Each row is a point on a landscape with many valleys, with its height.
From any point a ball takes the steepest step (drop divided by distance) to one of its 2 nearest points. It stops when none of these is lower. Distance is the straight distance between rows; heights are no part of it.
loz: [ 85  96 157 125  83 142 171 119 122 125 124 144 111 160 137 163 128 110
 208 113 186 101  69]  (h 305)
nulu: [147 101 112 162 191 136 154 186 133 119  90 138  87  57 131  66 133 148
 125  65 163 142 100]  (h 437)
detu: [ 82 119 122 107 111 129 136 145 140 128 145 113 120 111 155  97 104 136
  82 120  84 154 189]  (h 635)
dakud: [162 124  82 140 187 124 131 189 159 100 109 116  73  55 121  86 141 140
  95 120 124 159 165]  (h 572)
nutob: [160 131 152 118 109 106  62 106 121  99 130 141 166 146  98 163 176 121
 129 192 110 163 153]  (h 111)
Viga: [125 156 131 105 135 128 156 124 130 151 159 110 158 118 174  87  95 140
 122 108  81 118 169]  (h 368)
resem: [100  87 147  99 106 116  64 127 144  69  99 169 120 145 112 162 149 135
 101 157  94 188 154]  (h 409)
pofa: [206 159 125 143 169 119 141 130 140 144 123 117 140 145  93 108 147 138
 131  98 169 126  49]  (h 293)
Doli: [104 120 130 116 164 127 147 171 150 132 117 142 107  83 176  96 108 163
 114  88  98 157 169]  (h 443)
romi: [109  77 108 143 178 142 168 175 144 124  91 144  88  58 156  78 143 140
 122  83 147 160 130]  (h 458)
zumo: [127 149 125 155 185 138 137 169 149 139 158  89 100  88 124  92  94 140
 114  82 130 149 120]  (h 144)
Zave: [166 150 129 127 134 140 145 140 129 125 105 151 133 131 134 131 167 158
 142  99 155 157 130]  (h 354)
ruf: [ 83 126 141 120  93 138  94  74 101 143 132 118 148 166 150 165 113 135
 136 167  93  93 152]  (h 160)
pegu: [194 147 116 131 139 112 137 102 133 132 119 112 154 183 100 153 133 128
 140 113 161 106  41]  (h 324)
vife: [132 108 103 121 186 124 138 182 167 101 143 100  92  67 144  89 116 147
  77 125  95 146 184]  (h 589)
dele: [ 82 131 164 130 147 165 167 110  97 185 131 117 153 121 149 102  91 112
 156  75 144  57  72]  (h 363)
zok: [ 97 120 112 102 132 115 113 147 155  83 124 110 111  98 165  94 114 148
  77 141  67 181 204]  (h 620)
suvoz: [148 149 101 110 146 116 120 127 130 135 159 108 153 126 124 145 122 119
 107 162  96 143 180]  (h 232)
Bel: [131  86 113 155 110 100 114 165 157 121  84 147  74 110 102 129 170 127
 122 135 161 183 125]  (h 193)
nebom: [171 112 151 121  76 101 122 111 157  86  71 155 113 177  78 177 163 115
 146 164 151 131  82]  (h 352)
kad: [113 158 117 140 205 138 143 192 153 125 163 107  83  44 153  62  82 145
 103  79 102 154 143]  (h 57)
lafo: [104 134 148 100  83 134 112  59  99 119 120 135 172 182 171 144 126 128
 147 181  57 101 158]  (h 97)
ninom: [100 113 133 131 126 150 176 131 114 146 118 153 141 144 153 127 122 132
 159  73 152 123  94]  (h 365)
Siba: [ 93  83 107 123  96 119 102 132 130 156 130 141 114 135  93 152 139 112
 121 158 151 160 145]  (h 183)
zuvu: [127 106 153 134  79 133 152  89 140  91 129 132 117 184 129 166 119 108
 152 135 143  85  79]  (h 288)
pef: [ 73 114 154 147 119 165 160 114  91 185 116 124 131 131 132 147 107 108
 167 109 167  54  63]  (h 333)
bopo: [168 131  75 123 144 122 125 155 140 144 149 136 119 104  91 125 118 110
  78 134 146 133 160]  (h 470)
Bitov: [164  86 109 129 119 118 134 125 143 112  98 171 129 154 101 132 165 126
 139 121 171 143 101]  (h 206)
rutav: [ 70  96 150 108  90 109 116 102 143 130 151 133 148 154 183 121 108 154
 146 140  76 142 162]  (h 274)
Gol: [125 100 136 137 112 144 170 116 103 157 120 153 132 144 112 116 137 114
 166  90 214  91  40]  (h 264)
fus: [135 154  83 117 155 121 113 133 113 183 165  99 126 125 111 159 107 119
 123 155 121 112 156]  (h 272)
pazor: [ 73  84 158 105 127  96 113 130 154 108 123 136 123 130 185 115 131 169
 128 140  71 168 180]  (h 214)
nug: [134 121 136 125  69 139 133  60 114  98 120 140 139 195 128 175 140 109
 187 164 149  57  79]  (h 325)
mimer: [194 160  98 131 148  88 100 174 155  80 115 106 129  87  92 138 152 107
  56 157 117 173 136]  (h 507)
vafup: [127 114 162 157 110 128 141 124 124 153 115 102 117 136 103 141 130 118
 122 128 157  93  97]  (h 447)
verag: [192 169 109 140 154 131 127 104 117 139 143  93 171 158 118 148 113 121
 106 119 129 102  78]  (h 362)
tosav: [111 128 132 105 120 128 109 108 122 129 150 115 150 148 150 126 131 120
 119 167  68 161 200]  (h 196)
budav: [ 92  81 123 104 132 104  87 146 150 117 138 139 115 114 138 127 134 158
 110 150 109 178 189]  (h 161)
rutof: [130 150 108 126 142 158 161 155 113 166 137 145 143 102 131 100 127 133
 120  66 176 118 124]  (h 419)
liv: [ 59  68 188 109  73 122 112  80 107 120 142 174 142 155 140 134 140 128
 175 168 116 132 164]  (h 353)
bolez: [129 161 152 150 196 148 138 157 127 169 166  98 126  78 116  75  81 127
 129  56 143 109  99]  (h 199)
kuf: [190 146 102 155 192 131 139 175 153 100  94 130  94  89 119  89 148 156
 118  79 150 154  93]  (h 408)
taf: [136 112 190 110  56 113  86  83 131  47 109 192 140 181 100 173 158 127
 183 187 132 114 114]  (h 204)
Ris: [121  61 126 138 129 100  94 144 154  96 101 162  92 124 113 125 177 136
 135 159 135 198 155]  (h 158)
gutil: [122  92  90 112 161 105 114 164 173  87 104 115  90  69 166  84 127 154
  76 131  76 163 183]  (h 604)
ket: [143  84 142 125 113 130 167 126 143 124  97 156 117 149 112 122 149 123
 147  92 192 111  68]  (h 237)
vozuz: [174 182  72 128 186 121 131 182 149  91 164 100 106  85 132 115 117 117
  94 118 100 169 154]  (h 295)
zag: [109  74 122 130  84 110 116 103 132 138 123 159 116 168  85 158 149  99
 147 159 167 130 112]  (h 159)
dugom: [133 119 128 126 100 112  86 140 154  76  78 150 109 144  87 164 165 125
 109 144 113 191 142]  (h 389)
pavab: [137  75 133 120  80 118 134 106 132 114 101 187 125 174 103 155 168 122
 178 142 178 137 101]  (h 181)
naf: [161 199  77 130 201 121 146 194 155  68 189 106  74  41 138  85  99 126
  91 109 101 145 147]  (h 238)
dit: [136 182  96 132 217 135 157 198 148  76 164 117  66   7 156  44  86 136
 108  91  96 134 159]  (h 153)
Lam: [101 140 127 121 140 164 167 145 118 153 135 148 150 113 171  84  97 136
 137  52 136 134 117]  (h 393)
gided: [130 130 146 149  95 124 111 105 127 159 122  80 116 153  90 163 134 108
 113 161 128 104 105]  (h 420)
nepi: [134 152 128 140 127 144 143 109 110 157 157 105 166 127 156 107 118 130
 112 117 120 110 149]  (h 328)
Getom: [164 154 113 138 107 127 101  89 102 144 119  87 145 172 107 173 138 112
 127 170 116 107 112]  (h 391)
Nulit: [170 153 129 144 163 142 151 156 140 130  96 137 124  98 125  96 154 158
 133  66 171 152 100]  (h 381)
neb: [154 207 104 117 157 144 147 165 120 143 172 104 126  79 116 122 104 112
 112 122 117 110 173]  (h 498)
peluf: [ 93 132 104 129 157 143 138 157 120 185 169  93 106 105 119 128  99 112
 116 127 118 131 164]  (h 239)
bufem: [168 117 110 137 143 102 116 145 153  89  92 139 132 112 123 131 152 138
  94 133 126 165 144]  (h 540)
Fubob: [212 163 108 146 182  97 133 161 152 137 125 105 116 118  83 111 138 133
 114 115 156 157  66]  (h 259)
dag: [112  73 139 122 130 104  84 126 139  99 126 167 122 131 139 114 167 149
 144 169 107 194 188]  (h 127)
Koseg: [171 161 127 145  78 127 119  71  95 123 108 106 149 194 105 167 152 104
 140 171 139  88  74]  (h 366)
nimeg: [124 132 170 114  94 114  62  80 116  84 126 127 167 174 120 189 146 124
 126 200  81 134 138]  (h 149)
nufo: [138 142 144 116 119 131 112 111 115 125 109 138 158 153 139 167 149 149
 143 142 109 141 154]  (h 306)
gami: [196 160  67 129 138 101 107 181 146 107 136 130 113  89  79 119 127 107
  74 136 138 157 147]  (h 489)
kegar: [127 152 103 138 148 160 144  77  87 168 144  96 163 151 171 103  82 122
 136 118  90  62 105]  (h 441)
Sen: [113 124 184 116  83 118 105 114 139  94 117 151 143 159 149 163 147 147
 142 146 107 143 144]  (h 273)
depo: [ 30  97 150 139  86 150 136  92  93 177 135 105 136 138 153 143 102 118
 143 147 137  67 107]  (h 262)
Fune: [117 101 143 138 106 128 154 114 127 134 129 132 155 138 165  96 131 136
 127 111 130 128 150]  (h 367)
tek: [170 162 109 160 166 121 126 172 149 145 153  89 103 114  93 117 121 122
 108 106 136 154 105]  (h 211)
razaf: [127 136 186 111  67 120  76  68 101  85 110 161 151 185 112 185 152 124
 167 204 110 100 119]  (h 182)
Rir: [157 130 100 121 149 103  92 163 155  68  93 128 112  88 119 141 149 129
  70 155  96 184 168]  (h 525)
parar: [140 157 137 110 167 128 153 159 144 140 144 127 137  85 167  75 104 156
 110  75 108 127 163]  (h 410)
Nir: [150 151  90 136 151 143 137 157 114 175 156 125 129  96  89 121 104 110
  97  96 160 105 132]  (h 446)
Bafip: [ 89  77 136 135 148 127 151 165 145 135 101 143 114  94 157 117 126 150
 131  88 137 143 141]  (h 469)
Zuvat: [130 192 131 131 210 143 131 166 125 139 202 104 115  61  96  67  52 102
 118  72 131 102 122]  (h 125)
vepuz: [102 157 128 125 169 167 164 113  89 197 144 109 150 123 156  90  77 114
 151  84  99  77 113]  (h 397)
Zivib: [162 154 126 123  59 123 134  70 109 122  94 137 130 193  96 163 136 116
 173 153 179  65  42]  (h 346)
sevas: [112 190 120 132 153 146 151 165 107 160 185 110 125  67 134  91  91 125
 109  97 133 122 164]  (h 526)
Rulet: [182 201  90 120 158 149 143 140  96 167 155 119 156 106  98 116 115 109
 108 127 140 108 145]  (h 472)
teli: [139 113 158 116 134 100  71 108 137  90 122 174 159 149 123 130 179 144
 139 180  98 188 171]  (h 94)
tuki: [124 125 155 142  68 133 142  99 108 159 101 131 128 153  99 155 151 115
 155 136 180  79  85]  (h 466)
muriv: [111 123 157 124 102 140 153  96 110 145 122 146 157 157 158 146 139 154
 182 109 163  92 101]  (h 337)
lugek: [115 118 137 131  79 156 171  93  99 134 121 143 134 172 129 147 127 113
 203 107 206  73  31]  (h 283)
gesul: [121 162 120 124 120 129 102  84  93 161 136 109 172 151 148 153 119 136
 129 169  85  76 144]  (h 217)
las: [115 114 159 104 104 124 103  74 125  96 139 134 166 172 158 130 146 117
 128 177  66 154 176]  (h 157)
Zeril: [177 136 135 118 100 108  93 131 146  95  73 157 135 157  85 168 173 119
 131 155 131 173 115]  (h 373)
dode: [ 98 134 128 150 110 148 129 109  94 182 153  97 146 119 135 110  97 121
 115 124 138  77 111]  (h 281)
Zad: [ 78 133 130 153  90 155 130  86  67 178 111 114 129 148 139 157 123 117
 154 145 151  48  85]  (h 302)
nivuz: [ 43  86 170 109  65 122 133  79 117 127 143 153 143 157 186 123 116 125
 167 152  99 108 152]  (h 322)
kon: [138 127 153 122 114 132 137 113 120 128 109 159 150 155 139 157 157 166
 175 112 148 146 124]  (h 331)
nur: [150 111 149 129 102 125 136 107 152  89  99 130 117 179 100 176 145 107
 133 143 131 110  95]  (h 326)
fomop: [ 87 158 100 101 142 131 136 169 144 130 178  83 108  82 144  94  81 128
  65 122  81 146 188]  (h 652)
ruv: [166 121  97 144 186 130 142 159 160  97  96 115 101 103 116 125 139 127
  85 111 107 158 148]  (h 557)
sakoz: [ 81  85 115 142 117 139 136 119  95 197 140 128 122 140 113 156 106  98
 135 133 166 107 111]  (h 235)
Ronen: [ 51  96 153 122  97 130 115 118 114 168 141 107 126 140 142 150 116 129
 127 152 113 105 151]  (h 218)
Duzad: [ 91 104 107 139 128 132 118 145 107 189 148 115 104 117 103 143 126 105
 118 130 149 132 153]  (h 210)
sav: [103 112 179 129  56 122 115  92 139  68 124 162 135 176 135 162 141 141
 173 153 134 122 117]  (h 234)
gipun: [150 158 118 144 138 146 141  82 107 143 143  95 165 176 159 135  97 121
 126 121 114  90  74]  (h 406)

Where does a ball stop that starts at each point below?
vepuz -> lafo
rutof -> teli
loz -> zag
vafup -> zuvu
romi -> teli

Call two points neighbours if one is among the 2 nearest of the other. Go from one point of each pair to the other, from neighbour to neighbour, staying as low as possible. Name the highest point that can't be avoided.
Zuvat, Duzad -> kegar
lafo, zag -> fus
zumo, Zuvat -> bolez
